Each row is a point on a landscape with many valleys, with its height.
From any point a ball rolls to the lowest of the 4 points nearest to it. It stops when none of these is lower. Distance is the straight distance between rows; heights are no part of it.
tam: [199 142 165 103 148 167  67 124  98 120 173 169]  h=0.57
fezor: [124 162 112 167 143 157 137 104 123 129 150 124]  h=6.91
Lep: [130 185 123 178 128 151 141 118 101 110 186 135]  h=1.72
Zuzib: [112  92 129 101 128 126 127 113 151 129  92 110]  h=4.82
kas: [ 90 107  48 127 102  59 166 194 150 135  98 131]  h=0.95
dufe: [148 184 146 174 141 161 120 137  91 112 189 163]  h=0.71
Sogus: [ 73  83 108 116 112  71 162 182 151 141  80 112]  h=1.36
gik: [102 124 148 124 127 144 176 104 141 141 139  92]  h=6.93
Fifo: [ 99  94  79 100  98  57 164 212 162 137  98 125]  h=1.12
bogid: [153 154 152 129 135 155 121 100 104 119 169 129]  h=2.25
bif: [108 145  96 166 146 141 142 102 132 139 121 110]  h=9.32
kol: [ 92 105  63 128 107  76 139 156 144 132  95 129]  h=2.61
kitar: [128 119 167 106 127 156 154  91 146 133 151  99]  h=6.99
Gupi: [159 130 123 119 131 149  78  85 122 130 111 123]  h=1.87
Vas: [114 121  90 129 132 121 112 102 144 133  88 121]  h=6.60
gefun: [159 152 206 122 105 145 127 126  90  71 194 164]  h=6.97
zosez: [130 140 149 126 134 150 153  95 130 128 161 104]  h=7.95
Kevev: [170 155 121 152 145 157  83 110 115 144 124 141]  h=0.37
Tigud: [ 73 109  88 141 127  93 156 137 133 135  79 118]  h=4.45
buza: [184 131 144  99 140 167  89  89 118 126 126 134]  h=1.43
Lusa: [ 77 104  75 136 117  55 180 201 140 127  90 115]  h=0.35
fupa: [132 177 164 183 120 126 131 145  83  80 187 179]  h=2.82
Rutos: [ 86  94 143 116 132 118 158 126 150 148  90  95]  h=3.80
Takuv: [108 126  59 151 113 109 108 117 143 127  87 141]  h=8.51
gelag: [ 77  82 160 107 124 112 174 160 168 142  90  91]  h=2.54
bekom: [ 88  76 143  87  95  71 155 211 169 137  84  98]  h=2.18
Varat: [184 153 134 127 146 166  80  99 113 132 143 147]  h=0.69
Pidif: [109 114  78 139 122 102 120 114 142 126  92 126]  h=7.63
Zuson: [118 146 101 156 143 145 119 100 132 137 116 117]  h=8.38
razok: [173 172 157 164 142 153  96 145  95 113 195 185]  h=1.21
voke: [107  76 136  76  98  69 151 208 182 136  90 114]  h=2.08
kip: [ 82 126  84 152 132 113 138 109 141 136  92 123]  h=7.36
Fopu: [183 149 156 122 140 158  96 109 102 120 169 152]  h=0.62
Guv: [168 174 121 178 144 167  86 128  88 138 169 155]  h=3.04
Zudet: [160 162 181 119 125 155 129 112  91 102 193 154]  h=2.23
derak: [119 126 116 135 138 135 119  93 137 142 107 116]  h=7.25
zib: [125 102 111 104 126 112 103 106 147 122  76 120]  h=0.84
ravo: [166 144 142 118 135 160 103  97 115 136 136 124]  h=1.09
dida: [111  75  96  83  99  58 144 193 159 128  99 127]  h=1.65
ran: [187 160 141 179 157 158  73 152  86 155 165 182]  h=1.24
napag: [150 172 160 154 127 150 126 120  92  97 184 150]  h=1.11
zil: [ 74 112 100 153 144 113 175 125 140 143 100 101]  h=5.36
padi: [ 89  76 145  92 119 102 144 152 156 147  87 108]  h=3.01
zon: [ 91  97  99 117 116 101 151 130 147 136  80 113]  h=5.63
vibel: [147 137 190 110 107 143 160 102 108 116 191 122]  h=7.71
reb: [148 126 147  92 139 146 114  92 122 129 127 110]  h=2.30
Lizot: [102 100 150 104 133 135 148 107 152 139 119 105]  h=5.52
Zaki: [140 155 101 166 149 150  88 102 123 140 119 127]  h=4.33
zisuz: [ 99 131 122 135 136 137 157  96 133 139 133 105]  h=8.05
nokuf: [ 75  87 143 110 109  89 172 213 165 146  81  84]  h=2.01
Kob: [140 118 128 117 135 140 118  83 135 125 106 115]  h=4.42
pumib: [160 165 137 143 146 168  96 107 107 129 161 136]  h=1.47
Nasos: [194 158 140 139 150 167  71 133  98 134 159 168]  h=0.61
Nobag: [180 148 174 100 139 169 105 108 106 108 166 149]  h=0.68
vil: [166 139 149 111 135 156 118  97 121 124 156 122]  h=1.89
pok: [126  74 124  79 106  94 130 125 159 128  83 115]  h=4.02
voda: [ 95  95  79 110 106  75 157 187 148 137  86 118]  h=1.61
besu: [143 164 182 153 124 143 119 137  82  76 190 180]  h=2.41

Write out the way that a ball takes from each point below.
besu -> napag, dufe
gefun -> napag, dufe
vibel -> Zudet, Nobag, tam
Guv -> Nasos, tam
kip -> Tigud, kol, kas, Lusa
Takuv -> kol, kas, Lusa
reb -> ravo, Varat, Kevev
Gupi -> ravo, Varat, Kevev

Where does a ball stop that starts at each point below?
bif -> dufe
kitar -> Kevev
buza -> Kevev
Zuson -> Kevev
voke -> Lusa
nokuf -> Lusa
dida -> Lusa
zil -> Lusa
